Points, in no order, along strands that fork, close into loops and pass close to each other.
In the rows, zero is written as 100.
Points whose rows are less than 102 apart are linked; no others are. Some points are linked to none.
(47): 101 100 101 108 129  66  76  96  87 116 104  95 101  85  91  92 112  99 107  99  96  96  98 100  82 106 101  83  85 132  90 107  86 110  79  95  83  89  92 106 105  97 117 100  97  74 100 100  96 110 110 113  98 127 111 109  87  92  89  86  88  86  99  90  82
(961): 105 116  81 126 105 109  96 103  86 122 111 111  96  90  89  80 106 109  92  94  99 112 103  90  93  93 100 105 101 117  90 128 103  93  87  98 108  91  92  98  82 105 101  99 119 102 105  85  99 103 113 102  93 127 101 101  87  88  86  73  86 111  75 101  84
(512):  86  79 137  67 106  97  90 107 124 105 104 147 136 106  86 126  42  97  95 133 154 123 107 114 114 127 110 119  97  67 121  90  83  96  89 102 125  95 132  78  97 107 126  72 137  56  88  92 127  73  97 135  69 107  77  71 106  74 134 134 128  82 110 109 106
(651):  98  90  86 126 135  92  76 106 119 118 110  78 125  91 100 141  96 105 108 110 118 104  97 116  71 118 108  83  96 119 108 121  79  91  82 102 138 100  99 109  80 104 109 104 117  58  95  98 132 117 111 103  71 133 117  79  81  72  84  90  76 101 120 108  94
(818):  92  81 118 104 137 102  89 104 122  88 101 120 140  98  90 146  80 106 109 155 138 122 130 127  94 129  94 130  81 103 137  96  59  90 112  80 166 111 125  85  83 109 115 110 145  62  84  77 147 105  73 126  60 104 102  40  92  65  82 122 109 108 140 125  93
(358): 112 103 138  67 128  66  91  89  85  85  90 106  86  83 108  85 125  87 104  97  84  74  86  86  91 119  98 109  69 132  73  78  86 123 100 100  30 104 107  98 131  85 112  97  75  97 105 103  66  96  94 118 113  76 100 132 120 104 120 134 129  85 106  81 107
(349): 100  87 106  81 141  48  70  98  88 110  86  77 110  92 107 113 112  96 122  98 101  81  92 112  80 118 100  70  72 139  85  82  93 115  75 102  64  86  92 118 100  97 125  99  89  66 117 125  88 116 105 112 101 110 115 118  80  84 103 111  93  87 112  91  88
(912): 116 105  85 111 138  95 106 126  75 118  82 103  82 105 124 104 125  94  80  90  66  90  91 112  90  83  96  74 109 123  80 101 125  91  90 127 127  94  73 130  60 104 113  96 128 121 158 116  67 121 105  89 100 101 120  84  56  95  70 103  69 111  88 110  89
(871):  98 102 100 102  51  98 127  76 102  85 132  96  82  97  62  55  99 104  95  87  90 104 113  75 114  79  81 120  96  80 101 114 102 121 126  80 107 102 106  75 125 106  72 117  62 145  66  66  84  77 115  89 125 111 110 128 142 117  63  65 113 105  67 111  86
(422):  83  98 101 113 112  31  63  72 103  85  77  42  92  82  73 134 133 100 150  94  92  78 108 123  71 124  96  66  66 164 103  96  77 108 100  88  79  90  82 136 106 101 103 115  68  82  96 115  86 119 102 113 102 119 150 100  67 110  74 104  83  83 119  89  81
(519):  74  50 114  61 158  54  79 104 133 104 105  92 153 112 119 144  67  90 127 130 135  93  94 127  85 137  96  80  89  92 120  80  78 109  92 106 122  95 114 112  80 102 133  79 102  48 121 120 106  92  98 129  89 112 106  79  75  64 114 154  97  81 137 109  88
(300):  81  98  90 129 103  40  74  76 110  91  81  43  91  83  70 141 137 105 149  94  93  84 110 118  66 122 100  65  71 161 102 118  80  99 108  94  99 101  71 134  89 107 101 118  80  81  92 115  85 116 121 107 102 127 162  93  55 104  58  95  69  87 117  95  70
(866): 104 101 131  93 105  63  73  76  90  94 104 113  93  79  78  84  98  89 114 110 105  95  85  96  99 109 111 103  90 125  98  93  73 129  82  92  49  88 116  89 140  92 100  98  78  81  83  92 104  93  99 112 112 112 108 122 126 109 118  89 112  76 106  80  98
(700): 103 106  79 133 121 109  83 110 102 126 110  98 108  89  95 105 105 106 100 100 108 112 101  99  80 102 107  98 101 126  98 128  96  88  80  99 120  92  92 103  75 102 101 101 120  79 100  90 116 114 112 103  77 137 108  90  82  79  85  70  78 113  94 102  89
(537):  82  83 109  96 129  29  50  73 112  85  81  49 102  88  85 133 114  92 150 105 106  79 102 127  74 126 101  63  72 149 108  81  69 118  91  87  62  81  95 128 117  96 107 110  63  64  98 118 101 120  99 116 100 118 133 102  82 111 104 113  93  79 131  85  94
(101): 110 107  91 111 122 112  98 125  80 130  90 124 102 100 124  97  82  96  87 107 101 114  90 106 108 100 114  92 108 103  88 109 113  82  66 125 108  87  90 108  84 100 111  84 138  92 130 112 116 115 106  95  88 107  84  88  79  88 129 100  87 112  93 100 100
(929):  98 107 102 116  65  91 105  75  99  91 121 104  82  81  61  58 111 104 102  96  98 107 108  79 102  89  86 119  97 103  98 122  88 116 116  82  97 103  99  78 121  97  81 109  73 125  76  67  86  86 119 102 115 121 115 120 118 109  62  66 102 100  74 100  78
(914): 112 106 136  68 106 102 122  92 104  71  96  98  73  78 122 107 123  78  67  71  56  64  79  73  95 114  86 119  77  96  68  93  97 105 130  99  53 128 105  93 145  75 102 102  60 128  96 106  61  87  99 111 125  55  95 147 151 120 116 152 140  75 104  77 118
(91): 101 115  95  82  64 120 124 132  69 110  84 142 100 121 113 100  43  98  84 117 128 134  89  90 130  87 131  86 106  67  98  92 125  87  66 112  79  98 104  94 104  99 116  76 112  91  98 125 126  88  93  78 107  66  60  84 102 104 167 106 107  98  96  94 127
(276): 120  84 108  95 139 134  92 133 114 133  73 113 139 122 146 133  73  81  91 123 105  93  94 140  99 136 100 101 115  80 122  78 104  62  78 139 169 114 104 108  73 105  96  78 153  83 139 104 126 118  80  93  51  87  81  60  69  61 122 130  78 135 139 132 121
(935): 108 114 101 106 116  79  92  95  76 112 107 110  93  87  88  73 107 100  93  94  88  97  96  93  95 101  96  97  89 123  84 108  94 112  88  97  81  92  93  99 108  97 117  97 102  96 106  94  86 101 110 110 103 116 103 114  99  94  93  89  96  89  87  92  84
(733): 101  98  99 131  90  79  83  78 105  93 115  97  87  72  60  76 121 103 118 107 105 107 108  89  89  93  93 110  93 125 104 122  73 108 104  83  90  99  87  88 117  87  86 113  75 102  77  72  89 103 118 112 107 133 122 108 104 110  58  63  85  96  93  84  75
(718):  98 100 140  78  65  74  98  77  84  76 112 116  84  89  61  88  86  84 112 103  94 104  83  75 103  94 109 112  93 118 108  88  79 130  93  80  65 101 127  73 157  94  79 114  60 127  54  77  97  61  82  91 133  98 104 124 170 127 106  64 124  88  95  89 105
(540):  86 129  75  98  51 140 136 122  55 101  95 127  92 138 108  73  57 110  74 102  90 145  99  68 126  57 106  98 114  75 100  92 144  96  97  90  93 100  94 101  97 103 107  90 103 127  79 107 101  78  72  78 126  69  59  83 114 125 113  90 116 114  75 102 113
(955): 111  69 132  52 150  60  75  98  98  90  93 117 105  91 127  99 112  81 128 106 133  73  83  97  91 128 126 101  75 115  78  56  90 120  84  99  14  98 116 100 115  93 109  93  68  64 123 131  87  98 108 118 109  67  94 127 109  92 165 140 123  77 115  80 112
(675):  88 135  79 145  51 188 110 109  99 110  86 101 102 131 105  82 100 140 101 100  98 136 117  96 115  92 108 128 143  82 115 116 138  76 101 106 120 103  95  95  62 124  58 107 141 124  90 101 124 103  66  78  80  96  69  87  75  93 108  61  89 158  58 102 124
(466): 106  59 109  76 147 100  96 133 121 126  86 119 145 117 149 136  67  79 101 129 124  94  93 133  98 134  97  89 102  81 113  78 102  73  72 138 149 108 104 114  74 103 112  64 136  72 147 122 111 105  96 100  71  94  88  65  74  57 127 146  85 116 136 120 106
(19): 109 115  65 100  69 142 146  86  98  98 133  78  79 100 126  74 118 108  57  59  60  73 108  95 133  56  73 111 131  47  81 107 134  96 146 100 112  99  92 105 103  93 102 106  94 156 113 103  93 113 110  75 145  78  97 123 123 122  94 100 107  74  92  96  85
(684): 102  97 136  76 125  57  69  80  91  88  93  99  90  79  91  86 121  88 120 100  93  78  86  93  89 117  99 102  74 142  91  80  78 128  89  89  32  92 107 101 136  87 106 100  72  81  95  94  81  99  90 121 110 100 110 127 117 110 115 113 117  82 113  83 101
(389):  97 105 131  77  66  97 126  77 101  66 124  97  76  86  86  87 114  86  89  76  60  75  92  73 104  93  84 115  88  93  99  91  92 132 124  78  90 109 119  79 156  96  81 116  54 147  62  72  79  68  94  95 126  92 104 146 175 124  93  89 132  83  85 101 104
(556):  83  82  92 109 138  57  69  95 118 113 102  64 125  92 100 143  95 103 123 110 113  94  95 122  75 125 105  63  82 125 102 110  77 100  83 104 113  95  97 125  87 101 118 101  99  53  99 118 118 117 110 110  88 131 130  90  76  79  91 104  80  84 126 102  90
(336):  90  58 117  62 152  42  56  88 121  94  96  74 131  98 112 124  92  89 143 108 132  76  87 123  86 128 109  69  81 114 108  64  77 126  89  95  60  82 110 111 106  90 121  90  70  43 114 126 105 105 108 126  92 108 108 111  88  87 134 140 106  72 134  94 100
(772):  86  58 131  71 141  46  53  80 134  82 106 101 121  94  91 115  82  85 135 120 139  94  86 123  91 123 113  85  94  97 121  65  56 127  94  91  65  77 122  97 125  85 115  92  77  43  99 108 118  97 106 134  90 112 100 106 105 108 133 134 112  60 136  88 107
(729): 111 114  55 126  85 145 134  98 103 108 113  92  86 112 111  59 137 116  65  74  71  96 108  95 123  56  76 118 134  67  86 126 127  84 133 112 129  97  90 112  63 109  86  95 125 152 138  89  80 104 113  95 112 102  97  94  83 120  70  89  92 108  69 111  91
(1061): 112 106  60  99 108  82 116  98 118 105 111  48  90  87  96  96 178 104  83  30  70  38 112 111  92  84  67  83 106 105  87 117 109 102 133  97 122 107  74 111  77  99 114 118  89 112 126 109  45 122 117  96 100 104 139 132  81 114  33  93  73  80  94 112  82
(508): 101 108 123  88  77 162 104 128 109 111  68 145 117 130 122 124  49  98  86 127 132 122 106 130 125 126 110 106 121  51 126  85 116  69  84 126 143 121 110  86  92 117 107  77 164  85  95 108 135  92  72 108  58  73  44  74  82  80 151 137 115 126 109 123 141
(175):  82  65 124 103 152  74  85  95 134  82 109 113 143 101  83 151  71  96 114 157 137 115 124 125  85 132 100 113  83  98 129  95  52  95 114  85 154 107 125  95  88 103 123 108 127  58  85  88 136 101  85 134  73 112 110  46  92  84  87 128 107  96 138 111  85
(180): 115 108  75  97 120  82 111 109  98 104  91  69  75  98 116 111 159 100  67  45  62  46  98 129  92  77  70  70 108 111  80 102 121 100 126 118 130 104  71 119  67 105 127 107 106 125 152 129  42 121 107  84 106  87 141 118  63 113  42 107  75  87  96 110  88
(477): 125 104 123  63 118  83 115 113  64  79  90 147  76  92 137  96  98  93  89 117 111  99  87  73 104 109 136 108  79  90  56  63 102 100  96 108  28 118 110  94 119  91 111  90  74 107 126 119  83  98 102  91 140  36  91 108 109  91 152 147 125  73 112  75 113
(518):  79  83  98  87 134  38  66  86 107 112  82  49 121  91 106 141 103  98 139 101 107  78  93 132  78 131 103  54  70 145  94  88  86 110  84 106  82  87  92 134  89 102 122 101  87  62 112 135 103 114 108 111 105 114 134 106  66  79  98 118  85  82 121 100  86
(597):  99  93  90 133 101  65  85  84 108  89 105  75  87  75  61  89 146 102 126  99  95  94 115  92  75  93  86  92  85 136 104 122  76 108 110  81  99 106  71 105 107  91  91 119  69  99  87  78  75 111 122 112 102 133 136 101  85 113  39  71  72  96 105  89  72
(810):  98  93 109 113 118 107  76 105 128 108 109 114 128  95  94 132  70 108  94 120 140 117 107 117  95 118 106 107  99  92 120 112  70  90  89  99 145  98 124  82  94 103 114  92 131  57  86  84 144 102 104 120  62 122  92  71  98  76 103 106 110  95 113 113 108
(533): 103 110 125  70  66 100 138  91  76  75 121 109  77 108  84  77  85  83  86  84  65 101  88  59 103  82 102 108  81  87  99  78 111 125 115  74  85 104 124  73 143 105  98 115  63 142  57  79  81  56  85  88 131  77  88 128 176 125 108  92 129  89  87  98 107
(33): 110 114 110  95  99  87 110  79  93  87 117  93  81  78  86  65 135  95  88  73  67  75 100  86 101  98  76 110  86 110  87 104  90 121 119  86  84 106 101  87 134  91 107 107  75 124  97  80  67  92 108 113 110 104 111 141 123 112  75 101 113  80  87  98  90
(1032):  84 127  89 105  44 172 115 137  60 106  66 139  94 138 126  92  49 114  77 118 106 151  98  79 134  52 121  84 137  64 110  81 148  88  82 104  93 109  82 114  86  91  86  80 111 113  85 118 120 100  45  80 117  59  48  71  89 130 120  89 100 131  88 104 136
(882): 100  61 124  51 152  48  56  91 113  90  90  89 115  92 121 111 107  83 145 103 133  70  84 114  86 129 113  82  76 123  97  57  83 131  85  93  27  85 112 108 110  89 110  93  61  49 118 128  96 105 102 122  99  88 101 126 101  92 150 142 117  78 129  89 109
(199):  91  49 113  58 154  80  91 125 126 119 100 115 157 114 138 139  66  84 112 130 135  95  95 125  94 140  91  89  95  83 116  77  92  91  81 125 136 103 109 111  74 106 125  67 123  58 139 121 104  94  95 116  79 105  92  72  78  51 120 156  94  98 133 116  94
(1057): 102 100 103  78  66 126 118 136  89 109  80 152 109 122 118 115  38  98  87 123 148 131  92 106 134 100 131  86 112  49 105  86 122  79  66 123  99 107 110  94 102 107 114  66 121  78 104 124 131  87  95  86  94  67  53  75  94  98 177 127 111  93 106 101 136
(1023): 103 127  81 126  93 134 104 112  79 124  96 123  96 103 107  82  86 105  85 103  96 122  97  96 109  92 108 108 117 102  93 123 120  81  81 113 108  90  96 101  79 107  97  89 135 111 112 101 114 102 100  94  92 111  82  91  83  93 118  82  93 123  73 102  98
(921): 110 109  62 133 119 131 103 121  92 120 101  96  94 107 101  94 136 109  94  84  80 100 101  97  81  89  95 108 117 120  91 124 120  86  98 110 133  95  79 115  45 109  85 108 137 120 129  86  83 110 106  97  81 127 113  81  62  87  60  70  66 128  78 116  92
(475): 103 112 137  79  93  84 109  78  86  74 110 105  79  81  89  79 119  87  89  84  64  75  85  77 102 109  85 115  81 112  86  96  86 127 116  89  63 109 113  84 149  91  98 105  69 128  84  81  73  77  93 109 118  90 104 141 149 115 101 112 131  80  93  94 103
(682): 116 109  73 126 130 118 102 127  82 123  88 101  88 110 116 101 125  97  85  90  67  96  94 107  87  85 100  94 116 117  87 111 127  81  91 123 134  94  75 127  51 106  95  99 139 126 147 101  78 116 101  91  87 115 113  76  56  95  70  86  64 124  82 114  93
(869): 102 100 113 112 113 130  84 109 126 100 101 117 130  99  96 135  76 115  98 131 141 120 121 125  98 126  97 123  97  94 133 106  69  88  99  91 167 110 124  74  89 109 108 103 150  64  84  72 150 104  84 117  48 107  89  60  94  60  88 112 111 111 122 125 107
(1031): 115 111 137  67 114  84 111  91  83  77  95 113  78  83 112  87 116  84  86  93  72  76  81  74  95 116  97 116  72 110  69  86  94 116 114  99  40 118 111  92 137  84 111  97  73 117 102  99  64  86  95 113 124  65  98 138 135 108 123 138 134  80 101  81 112
(828): 115 106  91  95 132  77 107 117  81 110  76  88  73 102 127 113 138  96  75  74  64  73  92 124  87  81  88  63 101 124  76  92 124  99 106 128 125 100  68 130  66 105 126  97 113 123 164 131  47 122 106  84 105  86 138 100  54  99  55 119  75  98  96 106  88
(884): 114  89  98 102 142 105  97 133  89 134  76 118 107 104 145 114  83  85  90 116 101 105  89 123 102 105 115  76 107 103  93  92 118  72  58 137 122  90  85 125  77  97 105  78 132  86 153 124 114 124 106  83  81  99  94  74  69  79 129 113  73 119 110 107 104
(431): 105 112  85  95  70 119 143  72 119  92 146  66  83  85  97  65 132 102  78  51  64  63 118  86 122  85  73 119 112  60  88 110 110 115 142  86 107 102 103  93 124  99  87 125  74 146  85  84  84 106 122  87 129  99 110 151 146 119  81  89 109  82  79 103  84
(468):  94  99  83 122  91  52  93  84 113  80  92  50  87  79  62 105 166 102 132  80  83  71 117 103  73  95  82  82  77 145 104 120  82 110 126  79 107 107  65 116  99  93  95 124  61 104  92  86  54 114 121 112  99 126 152 106  68 117  25  90  72  88 106  99  75
(243): 103  97  76 144  97 112  95  97 121 106 116  87  94  77  72  95 131 116 116 103 108 115 115  88  71  82 106 115 101 128 103 143  91  96 114  84 120 101  77  91  63  93  78 119  98  95  87  75  99 115 130 100  84 141 124  84  80  86  43  54  65 123  98  93  75
(1029): 101  78 114  84 135  66  77 101 109 115 108 109 124  93 104 107  79  94 108 111 128  99  86 111  99 118 114  87  93  97 100  92  80 110  72 108  84  85 113  95 110  97 127  83 105  49 108 110 118 101 115 115  88 118  95 102  99  83 132 111 101  74 115  93 101
(638): 106 111 107  82  76 126 142  79 119  83 136  70  78  80 117  94 125  87  71  47  48  55 103  80 109  95  77 121 103  61  83  93 116 113 140  80  92 109 106  91 145  84  90 126  64 150  70  95  86  95 107  87 134  85 102 158 168 123 108 103 119  75  92  91 102
(160):  96 119  98 111  78 116  96 104  96 121 100 125 109 103  90 102  54 106  87 103 129 125  99 100 112 104 119 103 110  88 104 120 104  92  73 103 106  92 121  79 104 110 108  85 122  77  80 103 133  88 105  95  81 114  78  95 109  92 137  82 112 103  83 101 113
(140): 106 107  69 146  97 143  94 109 119 111 111  85  98  88  84 100 131 126 113 101 109 118 113  92  74  89 108 126 111 126 111 139 105  90 108  90 127  94  86  88  45 102  69 118 125 100  96  73 116 116 115  88  67 135 115  81  75  72  59  53  62 138  92 101  85
(598):  98  76 109  99  33  86 117  80 109  69 123  96  82  91  43  77  94 102 125 104 106 118 101  72 113  76  84 125 102  93 123 102  85 115 118  79  98 104 108  68 145  89  56 130  52 149  44  61  88  77 115  83 137 109 107 124 161 130  51  47 115 115  71 103  86
(146):  97 124 110  89  63  92 120  92  67 105 111 120  89 110  76  71  61  95  90  99  97 122  97  71 110  87 116 107  95  98  99 100 112 117  89  84  79  94 121  76 125 110 108  99  82 114  66  95 101  67  95  85 121  95  88 113 140 112 122  72 118  95  78  92 103
(538):  85  82 116 105 126  33  46  69 114  68  83  66  90  80  75 123 128  85 151 109 105  81 103 121  82 117  90  81  77 156 114  83  58 117  93  81  46  82  95 121 142  84  92 119  56  77  93 101  99 117  90 116 103 114 123 103 102 136 100 102 104  81 133  73  99
(997):  93 119  75 123  58 128 122  90 101 104 122 104  90 103  74  58 100 122  92  90 100 124 117  77 109  78  91 127 112  92  94 139 116  99 120  89 112  98 101  84  80 113  77 103  99 130  87  75  95  84 116  91 104 124  99 100 100  96  70  62 104 129  59 108  86
(554):  92  83  85 149 113  73  76  91 127  98 104  63 103  81  74 139 122 104 129 115 111 106 112 108  59 104 114  83  90 135 111 134  70  90 101  89 124 106  83 111  85  98  93 124  90  69  80 103 113 125 128 102  84 136 141  79  81  98  62  71  64 103 119  85  75
(224):  74  60 116  86 153  64  82  98 139  96 111  97 146 105  98 148  68  95 114 140 131 104 105 125  83 134  94  89  87  95 124  92  64 100 102  97 140 101 119 105  83 102 128  92 116  51  97 100 125 101  94 132  78 120 110  62  82  74  95 139 101  87 139 111  89
(698): 102 125  99  87  65 103 136  91  69  90 122 110  83 112  85  65  80  96  78  87  71 108  97  68 110  80  98 110  94  82  93 100 117 118 115  84  93 101 112  80 127 110 109 103  80 141  77  86  83  70  98  89 128  88  87 123 141 116 104  89 121  91  76 101  97
(857): 120  98 111 111 117 159  91 130 109 129  68 120 122 125 144 115  69  85  88 119 102 101 100 141 111 125 110 104 126  68 119  79 112  57  83 138 158 113  96 103  83 107  84  78 161  90 129 104 144 121  80  95  47  79  64  67  64  74 135 126  86 138 131 127 130
(1040):  87  76 123 100 125  43  43  69 117  69  92  88  93  76  74 111 113  84 141 115 116  90  90 117  91 117  99  88  92 140 119  80  49 121  88  85  40  78 104 105 150  79  93 114  63  72  90  97 110 108  91 118 106 113 114 110 119 138 112 100 108  75 133  72 102
(1003): 104  84  92  92 146  73  86 122  91 131  89  96 122 101 129 125  95  93 103 107 105  92  85 120  86 112 109  68  92 118  88  98 104  91  60 126 109  88  88 123  79 101 121  90 119  70 136 130 105 118 111  93  90 112 109  92  73  71 109 107  76 103 110 105  93
(27): 107 106  77 102 106  70 104  90 112  91 105  52  89  80  79  90 172 104 100  51  73  51 111 103  84  93  67  84  86 122  92 112  94 110 128  83 109 106  76 107  98  94 109 118  71 108 108  90  47 112 114 111  95 114 139 127  80 115  32  94  83  83  96 109  82
(265): 111 101 118  99  94 163  98 131 109 118  63 140 117 125 138 118  55  91  86 127 118 114 103 137 121 127 112 105 123  53 123  81 114  62  83 140 151 117 100  97  90 110  92  72 163  87 118 105 140 113  77 104  58  72  50  71  70  79 148 138 100 131 123 127 134
(96): 109 104 126  73  94 120 128  89 121  79 111  82  72  72 130 116 126  73  66  51  46  51  85  77 101 109  79 121  91  81  70  98 110 100 138  92  69 123  99  97 151  67  95 112  60 136  79 110  74  92 100 102 129  68  94 160 164 126 116 138 130  74 103  79 115
(911): 121  80 127  60 145  65  93 107  81  90  88 133  93  92 141  95 111  87 113 113 127  87  89  91  96 119 133 103  76 104  63  57  95 104  86 107  21 108 109  97 111  94 114  92  75  80 132 134  85 103 112 103 121  51  94 120 102  87 162 142 124  81 112  76 110
(108): 118 122 111  64  87  97 130 118  51  83  96 139  76 106 118  89  74  97  79 113  94 111  81  68 112  90 127 103  85  84  70  78 115 106  99 102  49 110 111  90 120  90 119  89  84 122 108 110  88  87  97  83 140  43  83 104 119  97 142 129 120  76 103  81 111
(490):  91 139  84 143  60 183 106 115  84 117  74 115 101 130 118  93  82 124  92 107  95 136 105 103 118  89 113 112 142  76 110 109 141  72  90 116 117 105  94 103  70 113  67  94 145 123  97 111 128 107  66  82  85  89  62  82  72 103 124  74  93 151  71 104 128
(40):  93  84 125  87  46  78 106  76  96  66 120 108  80  88  50  85  94  94 120 103  98 110  89  73 109  84  91 118  98 109 116  88  77 123 106  78  86 104 115  69 159  93  66 126  52 147  49  64  90  60  91  88 138 104 106 127 175 132  74  50 122 102  80  97  94
(645): 101 106  50 107  48 151 156  86 109 101 137  68  92 124 111  64 116 122  60  67  73  93 120  83 140  46  70 115 132  35  91 117 140  89 144  98 121  95 102 111  84 113  83 109  99 152 100  94  99 102 109  73 140  89  91 107 122 126  83  87 115 102  74 110  91
(747):  81 131  79 109  49 135 127 110  70 110 106 120  93 132  89  69  59 112  83  96  98 143 110  71 117  72 106 106 115  86 104 108 138  94  95  85  98  99 107  91  93 117 101 100  98 121  66 104 104  71  81  77 111  94  68  92 120 118 111  70 117 129  65 100 112
(239):  98 116  52 130  53 167 140  96 108 101 105  85  94 127 105  57 133 132  75  84  78 112 116  89 130  56  75 131 138  59  94 129 132  81 141 111 127  96  95 112  55 120  61  98 125 155 116  87  94  95  99  88 109 106  88  82  77 116  72  80 103 134  58 115 105
(547):  83  85  86 149 104  54  80  82 124  89  92  50  98  84  68 147 132 104 145 110 101  98 115 114  56 115 113  74  80 149 109 135  71  92 110  94 116 111  71 125  84 103  93 126  86  76  81 116 100 123 133 101  91 132 159  80  69 106  57  78  58  99 120  86  69
(730):  86 124  82  88  45 152 128 140  49 100  82 140  89 142 119  79  46 111  73 107 102 150  96  64 134  45 115  87 120  72 103  77 145  92  87  94  86 104  87 107  97  90 101  81  98 114  84 110 108  84  57  76 126  49  49  73 110 130 115  95 111 112  86 101 124
(204): 110 112  92  99  87 104 125  75 105  91 129  81  85  80  94  64 137 100  76  57  62  67 106  86 110  89  69 113 103  81  85 115  98 114 135  87 101 106  98  89 125  97 102 112  78 135  99  81  71  96 117 101 115 100 111 145 128 117  75  96 107  77  81 103  86
(561): 111 122 100  82  85 101 122 119  57 106  91 142  88 108 114  86  64  97  86 117 106 123  87  83 122  90 126  95  96  82  83  93 118 101  80 111  66  98 104  96 111 100 121  81 108 105 110 117 109  93 102  83 125  66  76  97 105  98 154 111 107  85  93  86 108
(250): 115 116  70 109  95 126 133  93  89 101 120  92  78  97 115  64 129 105  58  64  63  81 105  96 120  65  71 106 122  69  78 116 118  95 133 105 116 102  85 103  95 100 112  98 108 144 136  97  74 109 115  91 121  91 102 114  99 119  78 102  98  83  81 101  85
(584): 112 114  64 145 110 155  97 120 103 120  99  91 104 109 103  98 129 119 106  91  92 113 104 101  84  98 106 126 124 117 106 125 122  78  95 106 133  92  83 104  42 110  68 110 145 113 115  79 111 114 101  89  63 121 105  80  62  74  73  59  61 143  81 112  99
(975):  99 107  45 119  40 169 151  93 118 103 115  66  98 135 116  63 133 136  62  78  76 103 121  87 144  37  71 124 148  34  96 122 139  76 147 110 125  95 101 122  62 119  63 102 115 153 111  94 102 103 100  76 133  94  91  84  94 129  72  84 109 124  70 114 103
(926):  86  62 131  88 131  47  45  70 138  68 101 104 109  88  76 117  87  82 135 126 136  98  84 126  96 118 109  87 103 104 130  72  41 124  96  93  61  79 121  95 144  82 103 104  75  54  91 101 123  98 104 129  98 113 103 102 116 133 126 118 114  57 138  80 109
(709):  89  93  87 113  27 132 124  87 130  90 113  89  92 109  56  61  91 137 108 107 119 143 129  76 110  67  88 145 114  84 109 143 120  99 145  82 105  95 102  63  75  97  48 125  79 131  55  77 101  90 126  72 102 119 101  90 112  99  39  43 108 161  64 105  90
(308): 101 111 133  84  76  74  95  81  79  95 110 121  91  93  67  80  75  89 105 106 103 107  83  80 107 102 120 107  92 112 100  96  87 126  82  91  57  93 126  77 141 101  99  99  77 102  66  91 104  70  95  96 122 102 101 121 146 111 128  75 115  81  91  86 104
(612):  76 131  77 127  44 161 119 105  87 111 102 112  98 129  93  76  77 130  90  98 105 144 119  80 111  83 104 121 129  87 108 122 139  86 103  89 111 103 104  89  75 124  78 107 113 119  73 104 114  85  76  75  92 105  69  91  99 103 102  57 110 151  52 102 118
(297):  90 135  89 121  59 168 109 127  74 115  65 131  98 128 126 101  59 110  83 118 105 140  99 102 126  80 121  94 136  72 107 100 141  75  79 119 107 107  89 108  83 100  81  83 133 113  97 119 133 108  65  83  98  78  54  76  77 115 139  89  97 136  87 106 133
(642):  98 102 114  78  65 143 112 137 102 108  72 152 115 130 123 124  39  96  84 125 145 132  98 114 131 110 121  93 118  43 116  88 120  74  74 124 120 116 109  91  95 112 114  69 140  78  97 119 133  85  83  97  74  70  44  71  87  94 170 134 116 110 109 111 145
(346): 122 114  87 127 118 168  84 122 114 117  90  77 135 125 113 124 104 115 106 104 109  98 109 135  90 132 100 120 120  96 144  90  93  77  90 114 187 112 108  87  74 120  82 110 163  81 106  75 145 127  73  94  32  88  93  70  78  50  85  98  71 132 131 139 118

A piece is two or more points that can be reached from each other along the links. Count, over all rows, the pieces, the separate loops (a circle has one, a figure eight two, a Y none), the forks (points with three links) and the tips (points with one).
pieces | 4
loops | 5
forks | 6
tips | 4

A fork is a point with three links, a tip a point with one. Leave the first point through the second and follow the links. Name the first fork or tip that comes.
(519), (224) | (810)
(33), (204) | (1031)
(871), (598) | (308)
(828), (912) | (243)
(554), (547) | (537)
(146), (698) | (475)
(961), (700) | (518)
(1003), (884) | (961)
(537), (422) | (554)

Name the points in between on the shortest way along the links from the first point to the second, in order.
(538), (91) | (1040), (926), (772), (336), (882), (955), (911), (477), (108), (561)
(912), (598) | (828), (180), (1061), (27), (468), (597), (733), (929), (871)
(358), (533) | (1031), (475), (389)
(869), (519) | (818), (175), (224)
